Each row is a point on a landscape with many valleys, with its height.
A ball rolls from a point to the lowest of its 2 nearest points, and stops where none of them is lower. Distance is the straight distance between rows; heights are no part of it.
zitu: [157 115  71  80 108 127 107 106  78  87 102  66 115  98  96  89 120 103
  70 116 109  88  62 104 116]  (h 121)
dav: [113 149  76  83  86  60 119 106  86  79  99  72  64  67 133  73  87  99
 109  83 100 111  94  98  85]  (h 767)
Runib: [ 75  76 100  86 112 117  97 108 134 112  89 134  98 111  85 121  72  92
  84  64  94  85  73 134 116]  (h 538)
mugor: [107  82 105 111 144 109 132 108 111  79 142  76  67 109 133  90  98 126
  82 124 110 156 101  86  89]  (h 512)
gif: [ 86 116 116  98  85  99  99 123  97 123  95 131 113  83  67 125  64 113
 133  87 101  84  99 107 127]  (h 760)
rezi: [107 104 120 122 103 138 116  91  70 111 109  88  85  76 116  95  42  77
  65  80  74  99  89  90  86]  (h 683)
tora: [ 89  95 125 126  82  93  65  59 126 111 107  92 109  78  70 101 114  73
 107 101  99  72  96  70 122]  (h 5)
fozed: [120  67 103  86 125 107 104 114  82  90 109  85  83 117  93  94 100 128
  73  98 127 132  82  54 118]  (h 311)
givos: [ 98 117  69  81  74 109  63 119  90  88  87 108  98 108 127 131  99 122
  69  60 107  63 107 100  72]  (h 504)
rulev: [133  92 112 122  95 120 131  97 109  97 111  72  90 119  93 110  86 146
 112 138 115 109 113  99  88]  (h 428)
nezup: [100 103  95 102  81 107  78  84 104 106  88 120 103  77 110 144  97  51
 103 109  67  64  46  62  83]  (h 224)
Pero: [ 95  98 117  75  99 100  63  75  89  55  78 112  93 106  81  88 139  82
 120  69  79  66 105 104  84]  (h 390)
Dev: [119 108 100  97 133 108 130  96 117 106  94 108  97 136 136 100 112  88
  66  92  83  92  84 123  90]  (h 585)
lero: [107  99 100 132  88 111 143  80  90  89 115  97  74  97 100 119  97 131
 113 161 116 136 115  72  43]  (h 472)
Sulut: [ 90  99 119 142  97 128 118  84  80 104  96 102 119 131 118  96 106  97
 134 107  77  97 144 101  81]  (h 875)
gug: [ 84 134  74 118  86  66  94  75 109 136  85 126 107 105 140 106 127  46
  84  89  86 102 111  94  73]  (h 440)
mimu: [104 109  93  84 116  82 105 105  80  83  64  96 122 100  73  74 155 102
  78  92  98  72 112 132 115]  (h 314)
dema: [ 94 102  93  92  92  53  90 128  95  98  97 101 117  78  78  87 103 137
  71  81 136  60  91  93 119]  (h 436)
gusa: [109  88  93  83  78 104 126  92  51 116  80 112 102 105  74 106  95 125
 148 153 141 142 117  99  83]  (h 712)
Vula: [ 99  84  83  87  94  99 138  83  78  81 111 101  90  73  70  77  98 131
 132 146 144 153 113 113 103]  (h 611)
purib: [ 89  85 105  96  79  71  96 138 105 123 102 105 108  61 131 112  50 123
  78  77 127 108 102 101  93]  (h 569)
Gunu: [124 114  97 104  79 131  87 108  69 126  81  93 115 103 104 121  97  82
  96  87  84 125 139  79  92]  (h 651)
sofof: [122  98 100  97  78  81  88 102  97  83  91  96 138  93  91  84 111 127
  91  92 118  16  79 114 120]  (h 289)
Mufog: [100 112 106  94 105 103  87 118  75  90 111  94 125  99 103  83  98  98
 137  76  95 123 141 123 138]  (h 426)
ribef: [ 90  94 113  85  89  66  72  79  97  80  81 112  83 100 117  95 137  87
 128  96  94 100 104  62  77]  (h 259)
lovis: [122  97 142  84 111 104 129 102  73  91 117  65  91  66 138  68  66  76
  73 109  71 110  86 102  68]  (h 757)
nifa: [ 66 111  71 110  86 103  87  61 129 108 105 121  93 109 130 123 133  65
 114  97  90 112 109 116  50]  (h 357)
niro: [107 124 114  89  69  76 102  72 100 108  60 117  71 100  79  94 101  74
 161 135  69  99  99  84  75]  (h 133)
Lugu: [106 100 142 134 103  86  83  77 138 107 112  59 109  90  81  86 114  76
  58 117  86  62  94  94 122]  (h 200)
lufat: [109  95  98 104  91 107 120  87  56 108  90  94 145  94 100 117 111 112
 123 154 113 110 124 107  81]  (h 780)
zev: [ 65  88 142 105  77  76  90 135 106 139  94 112 118  75 101 111  60 124
  83  80  90  96 140 110  90]  (h 467)
rubub: [110  88  84  74 103  62 113 147 126 103 120  77 102  91 117  72  92 133
  72  85 132  91  77 117 108]  (h 580)
vol: [115 119  87  86  91  50 116 112 130 108  85  89  71  97 117  91  92 124
  80  99 115 111  85  86  88]  (h 691)
mup: [132  64 112  99 108 123  77 110 142 105 132  79 102 132 106 106  82 126
 119  92 116 110  90 106 144]  (h 701)
sevez: [ 97  99 111 118 104 105 104  94  68 120 112 127 121 110  69  96  76  81
 170 109  94 110 103  81 157]  (h 349)
tiz: [ 87 104 102 105 112 101 103 108  94 109  77 130 126 115 100 113  84  79
  74  77  82  40  76 130 135]  (h 434)
forer: [ 82 120  79 102 110  67  90 105 103  80 111  70  70  62 103  81 110  86
  31  79 107 103  83  81  87]  (h 620)
Bul: [133 108 105 114  91 122 103  97 116 107  89  87 119 127  93 119  99 126
  85 115 102  72 109 118 112]  (h 282)
guma: [ 96  66 102  89 108 104  75  95 174 107 125  87  86 119  97  91 104 120
  86  83 118 122  93 134 112]  (h 674)
nota: [121 113 103 104  84 107  80  98 103 115  85 101 129  87  97 124  87  67
  81 105  75  52  61 103 123]  (h 330)
Dobod: [ 72  84 105  81 108  81  74  94 146  81 108 105  73 114 109  92 111  97
 114  71  92 121 108 136  82]  (h 590)
pel: [ 97 110 115  90  83 123  69 117 111 133  83 123 126 114  82 142  93  92
 113  89  87 100 105  97 104]  (h 709)
pizeg: [ 96 110  99  88  67  97 104  67  62 119  71 126  89  95  59  70 119  76
 143 105  96 127 121  87  86]  (h 301)
tubep: [ 99  77 100  67 119  91  80 157 116  81 125  80 105  99 106 107 122 140
 114 107 137 146 107  95 102]  (h 575)
mami: [ 90 116 101 103 138  97  96 146 134  73 105  76 123 105 113 112 135 105
  56 124  88  76  89 119  90]  (h 568)
Getud: [117 118  96  92 121 108 135  80 119 131  81 125  82 133 124 117 113  58
 106 125  65 115  76 104  82]  (h 664)
Kemis: [104 122  88  98  80  96  65  91 112  94  87 100 103 104 117 148 127  78
 122 118  91  76  88  65  68]  (h 100)
Puza: [111 110 103 109  90  96 129  74 109  93  90  98  81  89  95 101 104  88
 119 134  96  98  76  76  83]  (h 302)
dez: [ 40  74 132 122 112  97  72 132 128 100 118 110  98  98  83 117  86 125
  78  78  98 100 147 110 111]  (h 316)
Niz: [136 135  85  83  88  90 131  91  52  63  85  71  67  64 100  76  95 105
 133 129 103 117  96  85  84]  (h 686)
Momiz: [ 98 114  97 121 142 104 117 119 130  54 140  62  89 107 123  95 119 119
  82 133  94 115 108 118  85]  (h 628)
Dorun: [121  92 103  73 101 109  84 122  71  62 118  71 106  83 102 104 113 127
 133 110 127 118 107  78 104]  (h 457)
Von: [ 61  72  80  89 109 118 118  84  61 125  97 143 115 106  75  77  95  68
 126  92  95 135  88 103 112]  (h 718)
letat: [ 74  89 134 118 112  73  92  95 145  96 117  84  93  90 105  78  84  90
  69  80  90  76 103 130 110]  (h 372)
nume: [137 118  91  82  96 127  97 105  66 117  88  86  99 103  66  79  93 111
 127  85 107 134 125 123 151]  (h 541)
giru: [ 85 130  76 117  78 115  99  96  82 153  98 125 114 114 120  94  93  35
  95  90  64 112 108 102  83]  (h 511)
Tubog: [117  73  91 125 130 129 110  97 140 107 161  82  92 126 140 103  76 112
  94 106 116 135  91  96 112]  (h 622)
gumas: [ 92 105  89  62 103  83  84  96 119  67  68 104  80 116 104  96 142 100
 118  77  98  85  99 142  69]  (h 497)
Zivub: [136  91  96  65 121 111 113 122  85  69 115  61 114 113 121  91 112 108
 119 120 109 101  70 121 110]  (h 309)
bizip: [ 77  78 111 137  98 121 124  95  64 112  99 140 102 130  88  90  51 107
 161 104  86  99 105  71 115]  (h 462)
Kan: [ 68  87 117  83  96  59  63  99 135  95 118  82  71  64  82  76 101  88
  50  69 106  87  81 105  98]  (h 505)
ras: [ 65  96 103 143 101  95  67  88 133  93 128 115 105 104  72 110 103 119
 114  86 109 107 138  85 130]  (h 110)
baro: [113  87 116 120 117 138 128  79 107  95 129  84  62  88 106  51  42  81
  69  71  70 112  80 123 104]  (h 756)
vufo: [100 109  95  91 108 114  79  86 122  93  86  96 102 113 112 140 160  77
  99 129  79 116  97 101  54]  (h 240)
kives: [103 137  70 105  61 113  68 108  90 111  87 111 130  75 103 145  94  93
  63  83  95  41  97 100  87]  (h 427)
Vuzo: [ 88 124 104 111  89 117 105 113  69 162  67 115 102 118  98 104  79  68
  62  79  58 112 132  91  88]  (h 581)
Makoz: [ 81  42 103  79 134 113  87 111  72  69 123 111  94  88 101  80  90 110
  98  64 109 129  91  63 129]  (h 60)
gizib: [ 87  97  80  86  77  93  60 138 108 112 124 103 109  83 130 130  62 118
  62  50 125  69 105 110 110]  (h 582)
peg: [ 71  65  89  99 110 124 118  75 118 129  86 145  97 113  56 107  90  91
 122  93 103 124  69 123 120]  (h 638)
nepum: [ 75 108  77  94  79  80 119  86  63 101  94 121  92  64  56  61 112 122
 150 105 131 138 130  96 100]  (h 468)
vesaf: [100  88 111 117  90  94  91  64 101 103 127 105 127  86  73  92  86  86
 144 117 128  98  84  86 152]  (h 207)
nikub: [ 90  83 109 106 120 105  75 105  68  95 107 118 107 107  93  87 110  96
  96  62 108 108 130  71 150]  (h 280)
Lagi: [ 77  98 127 111 127  95 107 103 130  94 107 103  96 123 139 103  75  77
  86  89  65  62  88 129  89]  (h 488)
Duf: [ 85  87 105 135  88 107 136  91  60 112  79 137 134 125 121 121 112 115
 131 144 103  87 135  80  69]  (h 832)
fima: [146  97  75  71 124 109 100 107 108 106  87  87  85 129  84 102 135 115
  50 103 116 106  59  80 120]  (h 319)
pim: [ 93 119  98  85 113  85  78 139 120  89  76 100 120 100  74 129 150 110
  78 112  97  70 104 128 113]  (h 461)
gufaf: [ 97 105  68  80 108  99 130  76  95 127  83 135 106 111  96 104 126  57
 115 109 101 138  73 102 102]  (h 728)
tek: [ 81  98 100 150 117  95 108 105 128  73 131  85  72 107  93  79  77 141
 108  86 110 118 146 100 120]  (h 333)
Bav: [120 110  98 106  98 109 123  99  91  82  71  81 112 100 100  79 101 116
  75  95  93  46 100 129  97]  (h 95)
Gorin: [141 111  85 107  92 105 143  70  55  63  99  81  58  95 112  96  95 127
 113 164 115  93  95  59  58]  (h 591)

Call two points neighbours if one is among the 2 nearest of the other. Go from one point of each pair to the other, from neighbour to neighbour, staying as low as possible. Name the highest point that can't be avoided.
ras and Makoz -> Gunu
Bav and mugor -> Momiz
Kemis and ras -> gizib
zitu and Makoz -> fima

Where does a ball stop that starts at each point below?
pel -> Kemis
dav -> Bav
Von -> Kemis
Duf -> niro
